Each row is a point on a tangle of strands that fork, close into loops and nearly touch. The rows are in no order.
Points whose rows are less than 5.57 apart are linked; no others are.
j796: [3.34, 2.60, 0.30, 0.82, -1.08, 0.17, -0.63, 0.11, 3.29, 1.57, -0.10, -0.81, -0.70, -2.18, -1.27, 0.87, -0.86, 0.86, -1.58, -1.06, -1.83, 0.16]
j198: [-2.74, -3.48, 0.77, -0.18, -3.79, -0.35, -0.26, -0.49, 0.43, -0.36, -1.12, -0.54, -1.07, -2.78, 0.28, -0.67, 0.64, -2.20, 1.18, 0.15, 0.04, 0.87]
j24: [-1.92, -4.36, 0.80, 2.16, -0.87, 1.02, -2.56, 1.61, 0.15, -0.41, -1.63, 1.55, 0.32, 0.15, 0.70, 1.08, 1.68, -1.00, 1.49, 1.49, 0.54, 1.09]
j265: [0.35, -0.18, -1.05, -1.86, 0.24, 0.02, 0.62, -1.72, -0.62, -0.13, 2.01, 0.05, 0.04, -0.69, -0.93, -0.31, -0.42, -0.71, -1.51, -0.32, -0.35, -1.02]
j309: [-1.06, 3.60, 0.17, 1.54, 2.15, 0.13, 2.76, -0.65, 0.56, -0.42, 1.03, -1.79, -0.82, -1.58, -0.15, -1.49, -0.88, -1.25, 3.27, -1.00, 0.34, -0.32]
j561: [2.27, 0.34, 2.84, 0.10, 0.84, -0.95, 1.64, -1.34, -0.39, 2.20, -3.76, 2.44, -1.59, 0.56, -1.23, 1.14, 0.93, 0.02, -1.30, -0.73, -1.39, -0.96]
j284: [2.80, 2.55, -1.92, 1.31, 1.36, 2.04, 0.56, 2.15, 0.98, 2.42, 1.49, -3.54, 2.10, 1.92, -1.47, 1.25, -0.99, -0.65, 0.44, 0.11, 0.48, 0.92]
j530: [-0.29, -1.08, -0.62, -3.91, 1.82, 0.79, -0.47, -0.32, -3.25, 0.03, 3.41, -2.21, 1.51, 4.34, 0.58, 0.22, 0.50, -0.84, -0.88, 1.02, 1.11, 1.31]
j83: [-1.12, 0.71, -2.13, 2.12, -0.09, 2.72, -0.91, -0.44, 0.46, 0.20, 2.82, 0.52, 0.64, -0.56, -2.66, 0.55, -1.21, -2.34, 1.06, -0.26, 0.97, -0.74]
j696: [-1.63, -3.44, 2.29, -2.59, -2.75, -0.90, -1.37, -0.24, -0.15, -1.25, -0.86, -0.17, -1.17, -1.03, 2.59, -0.43, 1.17, 1.08, -1.34, -0.21, -1.11, 1.05]
j876: [2.05, 1.40, -1.72, 0.48, 1.16, 0.66, 0.48, 0.80, 1.42, 1.76, 1.97, -0.98, 1.68, 4.86, -1.67, 1.69, 1.63, 0.24, -1.94, -3.53, 1.80, 1.57]
j262: [3.13, 2.19, -0.77, 0.89, 0.27, 0.06, -0.05, 0.19, 2.98, 2.51, 0.45, 1.13, 0.03, 3.32, -1.66, 2.23, 0.88, -0.59, -2.59, -2.85, 1.06, 0.43]
j646: [0.46, 1.29, -3.79, 0.09, 0.41, -0.46, -1.94, 4.12, -0.63, -2.01, 2.74, -3.11, 2.30, 1.06, 1.37, -0.75, -0.89, 3.97, -0.01, 0.58, 0.98, 0.26]
j960: [-3.43, -2.32, -1.76, 0.92, 0.12, 1.37, -0.40, -0.08, -2.80, -1.36, 1.71, -1.11, 0.15, -0.54, 0.50, -1.91, 0.23, -1.89, 3.00, 0.62, 1.71, 0.32]
j900: [-2.29, -4.13, -1.31, 0.74, 0.54, 0.05, -2.38, 0.48, -1.37, -2.71, 0.73, 2.55, 0.80, 0.31, 1.83, 0.66, 0.76, 1.57, -0.93, 0.60, 0.83, -1.13]
j588: [1.35, -0.35, 2.47, -1.65, -1.29, -1.01, 1.97, -0.57, 0.72, 1.80, -2.46, 0.36, -1.99, -0.72, 0.08, 0.56, 0.55, -0.64, -0.94, -1.52, -1.00, 0.53]
j135: [-1.42, -1.21, 0.19, 0.38, -0.62, 1.03, 1.56, -1.56, -0.74, 1.46, -2.48, -0.73, -0.56, -2.88, -0.96, -0.71, -0.56, -4.00, 2.98, 1.22, -0.35, -0.23]
j950: [2.26, -0.12, 1.48, 2.82, 0.28, -0.27, 0.49, -0.95, 1.52, 2.13, -3.40, 3.56, -0.88, 0.16, -1.16, 2.78, 0.77, -0.78, -1.15, -0.27, -0.61, -1.05]
j34: [2.59, 3.07, 1.61, -0.80, -1.06, -0.09, 0.27, -1.86, 2.81, 0.84, 1.63, 0.15, -1.55, -2.26, -1.32, 0.71, -0.31, 0.35, -3.92, -2.80, -2.02, 0.37]
j814: [-0.99, 2.51, -0.04, 0.84, -0.80, 0.15, -1.13, -2.05, 1.63, -1.88, 1.73, 2.44, -1.45, -2.94, 0.13, -1.17, -1.06, 1.12, -1.92, -0.83, -0.54, -1.68]
j677: [0.82, 1.22, -2.22, -0.79, 0.29, 0.83, -0.73, 2.76, -0.74, -0.28, 2.29, -5.63, 1.32, -1.25, 0.47, -0.75, -2.55, 1.66, 1.88, 1.50, 0.38, 0.12]
j503: [4.44, 0.54, -3.28, -0.76, -0.54, -2.66, 0.03, 1.43, 0.36, 0.00, 0.38, -0.96, 1.59, 1.75, -0.91, 1.93, -1.23, 2.45, -3.99, -2.52, 1.29, -1.19]
j150: [-2.11, 3.26, 0.51, 1.02, 0.24, 1.37, 1.60, -0.05, 2.00, -0.15, 1.44, -3.75, -0.49, -2.29, 1.35, -2.04, -0.41, -0.63, 3.75, -0.82, -1.16, 1.54]
j47: [-2.40, 2.99, -0.01, 0.13, 0.58, 0.24, 1.87, -1.22, -0.22, -1.27, -0.45, -0.83, 0.32, -3.81, 1.01, -2.60, -2.33, -2.26, 3.91, 2.86, -0.69, 0.01]
j42: [-0.51, -2.08, 1.10, 0.79, -0.33, -0.06, 0.80, 1.23, -0.30, 2.40, -3.09, -1.01, -0.33, 1.17, -0.03, 0.78, 1.38, -2.11, 2.23, 0.50, -0.53, 1.96]
j216: [-0.84, -0.22, -2.80, 1.37, 2.06, 2.07, -0.85, 0.81, -0.78, -0.16, 2.05, 0.47, 1.13, 1.94, -1.15, -0.06, -0.35, -0.64, 0.64, -0.05, 2.02, -0.40]
j528: [3.10, 0.84, -1.13, 0.33, 1.33, 0.48, 1.41, 2.02, 0.88, 3.27, -0.88, -2.52, 1.53, 2.57, -0.67, 1.93, 1.14, 0.71, 0.61, -0.98, 0.44, 1.73]
j708: [-2.42, 0.70, 1.62, -1.01, -1.36, -0.19, 2.30, -1.53, 0.22, 0.12, -0.75, -2.82, -0.79, -2.37, 0.81, -2.53, -0.87, -3.98, 4.21, 1.05, -0.50, 2.72]
j432: [1.54, 0.00, -0.36, 0.46, 0.64, -1.83, 1.97, -0.22, -1.01, 0.40, -1.76, 0.56, -0.10, 0.43, -1.29, 0.62, 0.40, 1.90, 0.15, -2.06, 0.28, -2.10]
j396: [-0.22, 4.35, 1.03, 0.41, -0.43, -0.42, 1.63, -2.99, 1.88, -1.15, 0.46, 2.73, -1.02, -4.46, 0.21, -1.06, -1.80, 0.17, -1.89, -0.35, -1.22, -0.46]
j183: [2.12, 1.17, 0.40, -0.12, -1.69, 1.08, -1.83, -1.85, 2.08, 0.90, 3.26, 2.88, -0.10, -0.25, -2.29, 1.51, -0.32, -0.96, -3.83, 0.15, -0.84, -0.54]
j607: [2.78, 1.08, -3.40, -0.95, -0.10, -1.33, -1.44, 1.55, 0.87, -0.54, 2.87, -1.47, 1.51, 2.17, -0.63, 0.83, -0.33, 2.78, -3.86, -1.37, 1.68, 0.60]
j879: [2.81, 3.43, 0.54, -0.45, 0.26, 1.33, -1.97, -0.85, 2.48, 0.70, 4.03, 0.87, 0.74, 1.80, -1.34, 1.34, -1.00, -0.25, -4.26, -0.66, -1.25, -0.19]
j395: [-1.38, -0.26, 2.82, 3.10, -0.97, -2.86, 0.02, 1.79, 2.38, -1.63, -4.01, 1.11, -1.66, -1.24, 1.82, -0.65, 1.21, 2.71, 1.63, 0.22, -1.14, 0.02]
j124: [-2.89, -3.24, 1.34, 0.97, -2.55, 0.00, -2.48, 0.04, 0.27, -3.07, -1.33, 2.54, -0.67, -2.68, 1.49, -0.66, 0.43, 0.26, -1.17, 0.95, -0.05, -0.86]
j222: [3.84, -0.91, -1.87, -2.79, -0.79, -2.87, -0.35, -0.02, -0.58, 0.75, 0.88, 0.41, 1.22, 0.61, -1.24, 2.39, -0.80, 0.67, -5.58, -1.13, -0.03, -1.44]
j546: [-1.64, -1.89, 3.31, -3.52, -2.27, -1.54, -0.70, -0.34, -1.10, -1.97, -2.35, 0.65, -0.87, -0.64, 3.84, -1.38, 0.82, 0.98, 0.03, 2.18, -2.26, 1.96]
j982: [-1.15, -1.09, -2.99, 2.19, 2.28, 0.81, 1.35, 0.34, -3.09, -0.25, -1.78, 1.26, 0.95, 0.34, -0.85, 0.56, -1.76, -1.96, 2.28, 2.23, 1.57, -2.38]
j358: [1.59, 1.24, -1.62, -2.87, 1.63, 0.33, -0.14, -0.63, -1.40, 0.76, 3.48, -1.40, 2.14, 3.06, -1.52, 0.37, -1.75, 0.00, -2.39, 0.03, 0.45, -1.04]
j912: [-2.51, 1.32, -0.49, 1.65, -0.47, 0.37, 0.84, -2.68, 0.68, -1.45, 1.61, 2.85, -0.49, -3.20, -0.26, -1.71, -0.92, -1.54, 0.45, -0.87, 0.13, -1.59]
j132: [2.10, -0.20, -0.04, 0.85, 2.96, 0.40, 0.56, -0.20, -1.20, 2.14, -1.50, 2.67, 1.30, 4.80, -0.64, 2.16, 0.60, -0.70, -1.28, 0.38, 1.00, -1.12]
j772: [1.71, 1.49, -2.03, 0.64, 1.47, -1.01, 0.17, 3.80, -0.70, -1.08, -0.68, -3.04, 1.91, 1.57, 1.52, 0.15, -0.61, 4.22, 0.33, 0.90, 0.74, 0.57]
j184: [1.34, 2.30, -0.82, -1.75, 2.28, -0.59, 2.26, -1.53, -0.57, 1.21, 2.01, -0.39, 0.67, 1.39, -1.94, 0.00, -1.27, -0.49, -1.26, -0.79, -0.79, -1.95]
j885: [-0.38, 1.36, -1.20, 1.01, 1.08, -1.11, -0.36, 2.51, -0.08, -0.90, 0.18, -2.15, -0.18, 0.86, 0.86, -0.73, 0.43, 3.60, 1.29, -1.01, 0.02, -0.06]
j749: [0.55, 1.08, -1.08, 0.67, 2.56, 0.20, 1.13, -0.59, -1.44, 0.89, -1.88, 1.82, 0.51, -0.05, -1.71, 0.45, -1.68, -1.26, 0.96, 1.22, 0.42, -3.17]
j909: [-3.11, -2.80, -0.07, 0.33, 1.42, 1.17, -1.70, 1.21, -3.38, -1.11, 1.80, -1.16, 0.42, 1.69, 1.75, -1.02, 1.28, -0.31, 2.46, 1.06, 1.56, 2.24]
j37: [-0.48, -0.72, -0.29, 1.22, 3.83, -0.75, 0.14, 3.05, -3.29, -1.28, -1.36, -1.06, 2.12, 4.43, 2.32, 0.05, 0.35, 2.79, 1.54, 1.77, 1.78, 0.59]
j663: [-0.90, -3.79, 1.27, 2.07, -0.92, -0.23, -1.12, 0.74, 0.25, 0.49, -4.44, 2.35, -1.14, 1.90, -0.16, 1.67, 2.28, -0.95, 0.27, 0.71, 0.09, 0.40]
j529: [-0.14, -2.26, -1.22, -1.06, 0.82, 2.02, -0.85, 0.56, -2.46, 0.85, 2.49, -0.41, 1.68, 4.63, 0.34, 1.40, 1.78, -0.59, -0.63, -0.30, 2.15, 2.04]
j386: [-2.80, -4.07, -0.71, 3.85, -1.28, 0.57, -2.35, 1.72, 0.84, -1.40, -0.39, 0.59, 0.35, -0.81, 0.48, 0.31, 1.05, -0.15, 2.00, -0.73, 1.62, 1.45]
j647: [-1.40, -3.72, -3.13, 0.27, 1.14, 0.42, -2.65, 2.41, -2.86, -2.90, 2.09, 0.39, 1.99, 0.52, 1.15, 0.51, -0.31, 0.94, -1.15, 1.82, 2.12, -0.11]
j270: [0.77, 3.33, 0.87, 0.59, 2.82, -0.36, 1.14, 1.68, -0.89, 0.87, -1.23, -1.23, 1.23, -0.19, -1.01, 0.08, -2.38, 1.52, 1.90, 2.01, -0.78, -1.42]
j36: [3.99, 2.48, 1.66, 1.03, -0.17, 0.14, -0.49, 0.49, 3.04, 2.87, -0.30, 0.54, -0.78, 0.85, -1.63, 2.60, 0.71, 0.32, -1.58, -1.61, -0.82, 0.67]
j969: [2.31, 2.77, -0.68, 1.11, 2.90, 0.32, 1.45, 0.75, -1.32, 1.52, -1.80, 0.42, 1.82, 1.19, -2.05, 1.04, -2.92, 0.30, 0.05, 1.82, -0.57, -2.75]
j782: [-0.04, -1.41, 0.66, 1.41, -0.21, 1.83, -0.46, 2.25, -0.16, 1.94, -1.25, -2.88, 0.49, 1.48, 0.20, 0.80, 0.91, -1.38, 3.18, 1.41, 0.77, 2.33]
j827: [-1.58, -1.41, 0.41, -0.89, -0.41, -2.29, 0.75, 0.05, -0.32, -2.10, -0.77, 0.30, -2.12, 0.38, 1.46, -1.18, 2.52, 3.07, 0.60, -2.38, 0.88, 0.28]
j743: [2.13, 2.52, -1.55, -0.07, 1.66, 0.90, 0.78, 1.71, -0.50, 1.41, 1.71, -5.22, 1.50, -0.24, -1.13, 0.69, -2.19, -0.16, 1.02, 1.50, -0.68, -0.45]
j575: [-1.10, -0.83, 0.24, -2.41, 0.06, 1.04, 1.40, -3.89, -1.28, 0.66, -1.21, 2.13, -0.52, -1.83, -1.72, 0.10, -0.92, -3.77, -0.96, 0.62, 0.06, -1.81]
j852: [-1.44, 0.23, 3.47, -1.96, -2.37, -0.97, -1.72, 0.16, 1.10, -0.95, -1.87, -1.28, -1.70, -1.38, 3.05, -1.20, 0.51, 1.30, 0.59, 3.25, -3.02, 1.43]
j823: [-1.61, -0.94, 2.87, -3.52, -3.95, -0.54, -0.53, -2.26, 1.43, -0.73, 0.10, -0.14, -2.32, -2.53, 2.13, -1.50, 0.63, -0.72, -1.11, -0.08, -1.42, 1.85]
j778: [0.43, -0.07, 2.46, -1.20, -1.21, -0.56, -0.57, 1.33, 0.43, 0.07, -2.35, -2.07, -0.63, -0.56, 1.48, -0.13, 0.53, 1.77, 0.68, 0.87, -1.55, 0.97]
j114: [-1.75, 3.19, 1.86, 2.18, 1.58, 0.15, 2.93, -0.62, 2.00, 1.37, -0.97, -0.45, -1.21, -0.24, -0.08, -1.43, 0.84, -0.15, 3.92, -1.26, -0.91, 0.67]
j870: [-0.03, -2.67, 2.10, 0.33, -1.46, -0.61, 0.54, -0.51, 0.24, 1.87, -4.11, 0.81, -1.38, 0.12, 0.26, 0.86, 1.63, -1.25, 0.98, -0.62, -0.85, 0.63]
j373: [-0.19, -0.71, -0.44, 0.36, 3.30, 0.82, -1.61, 2.71, -2.80, -0.96, 0.20, 1.15, 1.90, 4.27, 2.07, 0.74, 1.16, 1.01, 0.44, 2.85, 1.74, 0.38]
j129: [0.49, 2.52, -0.81, 0.14, -0.88, 2.44, 0.52, -1.31, 2.66, 0.85, 2.25, -1.69, -0.46, -4.16, -0.79, -0.48, -1.88, -2.17, 0.26, -0.28, -1.79, -0.16]
j983: [1.59, 4.13, 1.34, 1.16, 0.10, 2.02, 0.17, -0.46, 4.08, 1.56, 1.51, -1.22, -0.69, -2.19, -1.21, 0.91, -1.46, -1.03, -0.57, -0.68, -2.54, 0.08]
j407: [-0.26, 2.51, 1.30, 0.32, -0.90, 0.08, -0.25, 0.56, 1.63, -0.82, -0.74, -2.07, -0.64, -3.97, 1.39, -1.39, -2.12, 0.78, 0.99, 2.14, -2.52, 0.29]
j387: [-0.30, -0.75, 0.36, -1.86, -0.35, -2.03, 0.94, -1.01, -0.10, -0.17, 0.48, 0.57, -1.09, 1.22, 0.38, -0.27, 2.14, 1.98, -2.07, -3.97, 0.12, -0.37]
j49: [-0.61, -0.10, 1.45, -2.22, -2.92, -1.21, -0.01, -2.18, 1.55, -1.08, 2.10, 0.85, -2.68, -0.14, 0.26, -0.68, 2.34, 1.36, -2.84, -3.79, -0.07, 0.77]
j603: [-0.26, -0.54, 1.40, 0.46, -2.51, -0.03, -0.67, -0.81, 2.33, -0.31, 0.12, 2.15, -2.15, -1.85, -0.16, -0.53, 1.49, 0.85, -2.06, -2.70, -0.52, 0.52]
j485: [2.23, 3.15, 1.41, -3.13, -0.09, 0.44, -1.37, -2.40, 0.57, 0.11, 3.15, 1.03, -0.09, 1.13, -0.90, 0.02, -1.50, 0.83, -4.68, 0.35, -2.17, -1.42]
j991: [-1.48, -4.12, -1.55, -1.02, 0.71, 0.80, -1.93, 1.83, -3.29, -0.94, 2.09, -1.06, 0.74, 3.86, 2.19, 0.25, 2.58, -0.49, 0.02, -0.47, 2.30, 2.25]
j669: [-2.68, -0.59, 0.08, 0.29, 0.96, 0.96, 1.77, -1.51, -2.03, 0.16, 1.31, -1.29, 0.11, -0.15, -0.43, -2.08, 0.01, -2.55, 3.61, -0.22, 0.71, 1.30]
j375: [-2.93, -0.55, 1.33, -0.15, -1.26, 1.08, 0.73, -1.00, -1.03, 0.29, 0.56, -3.11, -1.38, -0.77, 0.94, -2.20, 1.36, -3.76, 4.08, 0.83, 0.18, 3.19]
j855: [-1.38, 0.60, -0.51, 0.06, 0.44, -0.14, -0.12, -0.48, -1.45, -0.98, -0.93, 0.05, 0.23, -2.89, 0.06, -1.76, -2.23, -1.09, 2.28, 2.67, -0.07, -1.19]
j66: [-0.93, -2.02, 0.26, 3.23, -0.07, -2.80, -0.35, 2.75, 0.93, -1.79, -3.69, 1.37, -0.06, 0.46, 1.09, 0.15, 1.06, 2.67, 1.89, 0.27, 0.15, -1.03]
j457: [2.08, 0.60, -1.89, -1.98, 0.16, 0.30, -1.90, 0.53, -0.05, -0.14, 2.76, -0.57, 2.27, 1.48, -0.47, 1.26, -1.10, 1.40, -3.15, 0.53, 0.63, -1.04]
j889: [2.77, -0.45, 0.29, 1.48, -0.73, 1.08, -2.37, -0.13, 1.54, 0.44, 0.15, 3.67, 1.02, -0.82, -2.05, 1.95, -1.17, -1.49, -2.74, 1.28, -0.70, -1.36]
j780: [-0.23, -2.76, -3.27, -0.86, 1.28, 1.33, -1.98, 1.90, -3.03, -1.41, 2.56, -2.47, 1.84, 1.35, 0.65, -0.56, -0.28, 0.51, 0.21, 1.91, 2.37, 1.07]
j410: [1.16, 4.29, 1.13, 1.55, 1.19, -0.84, 0.69, 1.16, 0.92, -0.71, -1.36, -2.10, -0.45, -2.01, 0.72, -0.61, -2.53, 2.77, 1.20, 2.03, -2.15, -1.37]
j44: [3.28, 1.97, -1.83, 1.01, 2.71, -0.10, 2.15, 0.45, 0.10, 2.77, -1.73, 0.45, 0.78, 4.88, -2.12, 1.99, -0.26, -0.69, -0.74, -1.18, 1.16, -1.03]
j866: [0.05, -0.78, 0.33, -1.27, -0.42, 1.12, -1.31, -0.14, 0.10, 0.44, 1.76, 0.21, 0.24, 1.28, -0.48, 0.49, 0.95, -0.70, -0.93, 0.42, 0.54, 0.61]
j312: [1.39, 0.42, 0.31, 3.11, 0.05, 0.30, -1.21, 0.78, 1.32, -0.08, -1.47, 3.77, 0.14, 0.20, -1.27, 1.72, 0.41, 0.65, -0.59, 0.51, -0.38, -1.21]
j54: [-2.21, -2.48, 0.74, 0.58, -1.52, -2.57, 0.07, -0.42, 0.26, -2.88, -0.87, 3.36, -1.81, -1.06, 1.01, -0.96, 1.44, 2.79, -0.40, -2.95, 0.95, -0.65]
j139: [-0.23, -4.02, 0.29, -0.47, -2.76, -0.60, -2.41, 1.11, 0.49, -1.36, -0.80, 2.42, -0.25, -2.12, 0.57, 1.28, -0.05, 0.81, -1.95, 0.70, -1.01, -1.07]
j400: [0.78, -1.01, -1.75, -0.18, 3.46, 1.37, -0.20, 1.32, -3.19, 1.12, -0.67, 1.92, 2.71, 5.16, 0.88, 1.30, 1.00, -0.73, -0.81, 1.95, 1.41, 0.09]
j314: [0.00, -0.80, -3.07, 0.51, -0.10, 0.68, -2.15, 2.68, -1.02, -1.96, 1.93, -3.12, 1.70, -0.03, 0.12, -0.35, -1.55, 1.63, 0.86, 1.25, 0.94, 0.42]
j735: [-1.50, 0.64, 0.71, 0.59, 0.14, 0.79, 1.98, -0.88, -0.01, 0.60, -0.92, -2.94, 0.06, -3.11, -0.54, -0.98, -2.07, -3.74, 4.28, 1.63, -0.40, 0.72]
j572: [1.38, 3.25, 0.23, 0.21, 2.88, 1.52, 0.02, -0.13, 0.49, 1.99, 3.15, -0.16, 1.04, 5.29, -1.31, 0.75, 0.74, -0.17, -1.29, -1.37, 0.56, 1.29]
j431: [0.83, -0.83, 1.58, -3.34, -0.40, 1.48, -0.92, 0.07, -1.74, 1.62, 1.13, -2.27, -0.49, 1.87, -0.05, 0.34, 0.36, -0.27, -1.07, 0.38, -0.45, 1.06]
j545: [1.05, -2.76, 0.46, -1.94, -2.32, -0.22, -3.01, -0.64, 0.14, -0.65, 0.85, 2.49, 0.14, -0.92, 0.29, 1.33, 0.24, 0.89, -4.50, 0.92, -1.05, -0.41]
j272: [-3.18, 0.48, -0.98, -0.14, -0.52, -2.52, 2.92, -1.02, 0.18, -2.75, -0.81, 0.23, -0.41, -2.38, 1.84, -3.27, 0.26, 0.42, 3.45, -1.99, 0.97, -0.17]
j359: [1.16, -1.86, -1.94, 2.36, 0.92, -1.88, 0.46, 2.49, -0.84, -0.95, -3.30, 1.20, 0.93, 1.58, 0.29, 1.65, 0.36, 2.46, 1.05, 0.04, 1.45, -1.35]
j610: [-1.65, -2.34, 0.77, 0.83, -0.47, 2.02, -2.07, 1.93, -1.07, 0.64, 0.25, -2.12, 0.22, 0.43, 0.19, 0.08, 0.88, -2.58, 2.78, 3.25, 0.24, 1.76]
j52: [2.99, -2.39, -1.35, -1.01, -1.44, -0.90, -1.35, -0.32, 0.00, 0.03, -0.19, 1.09, 0.21, -0.74, -1.32, 1.91, -0.39, 0.37, -3.66, -0.89, -0.55, -1.30]
j516: [2.53, 1.85, 3.66, -2.05, -0.67, -1.69, 0.81, -2.24, 1.44, 1.98, -0.46, 1.06, -1.87, -1.07, -0.43, 0.49, 0.88, 0.88, -2.34, -2.08, -2.04, 0.42]
j711: [3.26, 0.18, -0.84, -0.32, 1.40, -1.08, 2.49, 0.68, -0.38, 2.37, -1.57, -0.48, 0.23, 2.78, -1.22, 1.96, 0.67, 0.59, -0.28, -2.31, 0.99, -0.40]
j200: [-0.83, 1.44, 2.36, -1.44, 1.10, -0.93, 1.09, 0.05, -1.24, 0.14, -1.53, -1.19, -1.16, 0.69, 1.98, -1.68, 1.41, 1.66, 1.69, 0.41, -0.42, 0.77]
j853: [-2.75, -2.07, 0.42, 0.80, -0.80, 0.58, -3.27, 0.30, 0.06, -3.24, 0.43, 2.79, -0.42, -0.91, 2.12, -1.03, 1.22, 2.79, -1.05, 0.64, 0.03, -0.17]
j632: [1.23, -1.11, 0.06, -3.90, 0.82, 0.10, -0.08, 0.70, -2.36, 0.94, 2.13, -2.95, 1.27, 4.14, 1.14, 0.50, 1.37, 1.89, -1.32, -0.01, 0.48, 1.34]
j33: [0.78, 3.12, 2.48, -0.90, -1.17, -2.00, 2.62, -3.60, 1.84, -0.08, -1.19, 3.37, -1.39, -2.93, 0.19, -1.31, -0.78, -0.29, -1.59, -0.39, -1.70, -0.49]
j352: [-0.69, -1.82, -1.27, -1.25, 0.07, 0.05, 1.78, -2.33, -1.67, -0.26, -0.31, 1.83, -0.18, 0.21, -2.46, -0.30, 0.00, -1.81, -1.21, -0.90, 0.95, -1.84]
j881: [-1.13, 1.76, -0.37, 0.54, -0.41, 2.71, -0.77, -1.57, 1.77, 0.84, 2.75, 0.59, -0.44, -1.53, -1.42, -0.92, -0.25, -1.95, 0.72, -0.36, -0.10, 0.78]
j631: [-3.30, -2.53, -0.34, -0.16, -2.13, -1.28, 1.57, -0.85, -0.79, -1.59, -0.86, -1.14, -0.78, -2.26, 1.14, -2.42, 0.91, -0.64, 2.50, -0.88, 0.41, 0.76]
j602: [0.13, 0.70, 0.81, -1.69, -0.69, -2.35, 3.72, -3.44, 0.08, 0.24, -2.28, 2.71, -1.54, -2.40, -0.09, -1.50, -0.55, -0.47, -0.54, -2.09, 0.02, -1.14]
j138: [-1.12, -0.31, 0.90, -1.21, -0.71, 0.02, 2.91, -3.10, -1.16, 1.24, -2.67, 1.00, -0.24, -2.74, -0.43, -1.45, -1.74, -3.72, 1.26, 1.70, -0.68, -1.65]
j672: [-0.34, -0.24, 0.15, 1.45, -1.39, -2.04, -0.78, -1.39, 1.85, -2.04, 0.28, 2.79, -1.99, -1.47, -0.35, -0.46, 2.07, 1.94, -1.57, -4.14, 0.51, -1.04]
j864: [-0.61, -2.81, -2.94, 2.35, 1.49, -0.08, -0.19, 1.46, -1.70, -0.64, -2.25, 2.52, 1.00, 0.80, -0.74, 0.84, -0.76, 0.00, 0.91, 1.31, 1.72, -2.38]
j439: [-2.35, -2.04, 0.92, 1.28, -1.10, 2.87, -2.86, 0.36, 0.32, 0.70, 0.70, 0.42, -0.54, -0.15, 0.28, -0.06, 1.68, -2.14, 2.15, 1.39, 0.06, 1.97]
j455: [-1.43, 0.82, 1.95, 0.21, 0.49, -1.76, 3.31, -0.31, 0.06, 0.37, -2.09, -1.17, -1.03, -0.62, 0.67, -1.31, 0.41, 0.06, 3.08, -0.24, -0.42, -0.07]
j142: [-0.12, 0.43, 1.89, -0.78, -1.73, -0.13, -0.71, -0.56, -0.14, -1.08, -0.81, 0.18, -0.22, -3.38, 0.56, -1.32, -2.10, -0.71, 0.19, 2.55, -1.45, -0.94]
j487: [-1.52, -1.20, 1.21, -1.22, -4.55, 0.12, -0.68, -1.06, 2.81, -0.73, -0.44, -1.31, -1.90, -3.53, 1.31, -0.99, -0.19, -0.70, 0.84, 0.08, -1.84, 1.10]
j630: [-2.75, 0.83, -1.05, 0.98, 0.19, -1.25, 2.73, -2.41, -0.13, -1.59, -1.00, 1.16, -1.08, -3.65, -0.44, -1.58, -0.23, -0.89, 2.08, -1.36, 0.66, -1.25]
j315: [0.54, 2.37, -1.74, 0.54, 1.93, 1.82, -0.98, 0.28, 0.97, 0.29, 3.86, -0.19, 0.88, 2.73, -0.93, -0.24, 0.54, 0.55, -0.87, -0.55, 1.74, 0.03]

A piece is all that can be reached along the links. How many separate loops has the piece of each point below (a circle has one, a figure eight two, a Y none), and how many tips (points with one link)?
j142 -> loops 1, tips 4
j387 -> loops 1, tips 0
j696 -> loops 0, tips 2
j42 -> loops 2, tips 2

How many points has the smallest loop of links through each point below? Write none if it is on no loop.
j83 -> 11
j530 -> 17
j782 -> 7
j387 -> 6
j528 -> none
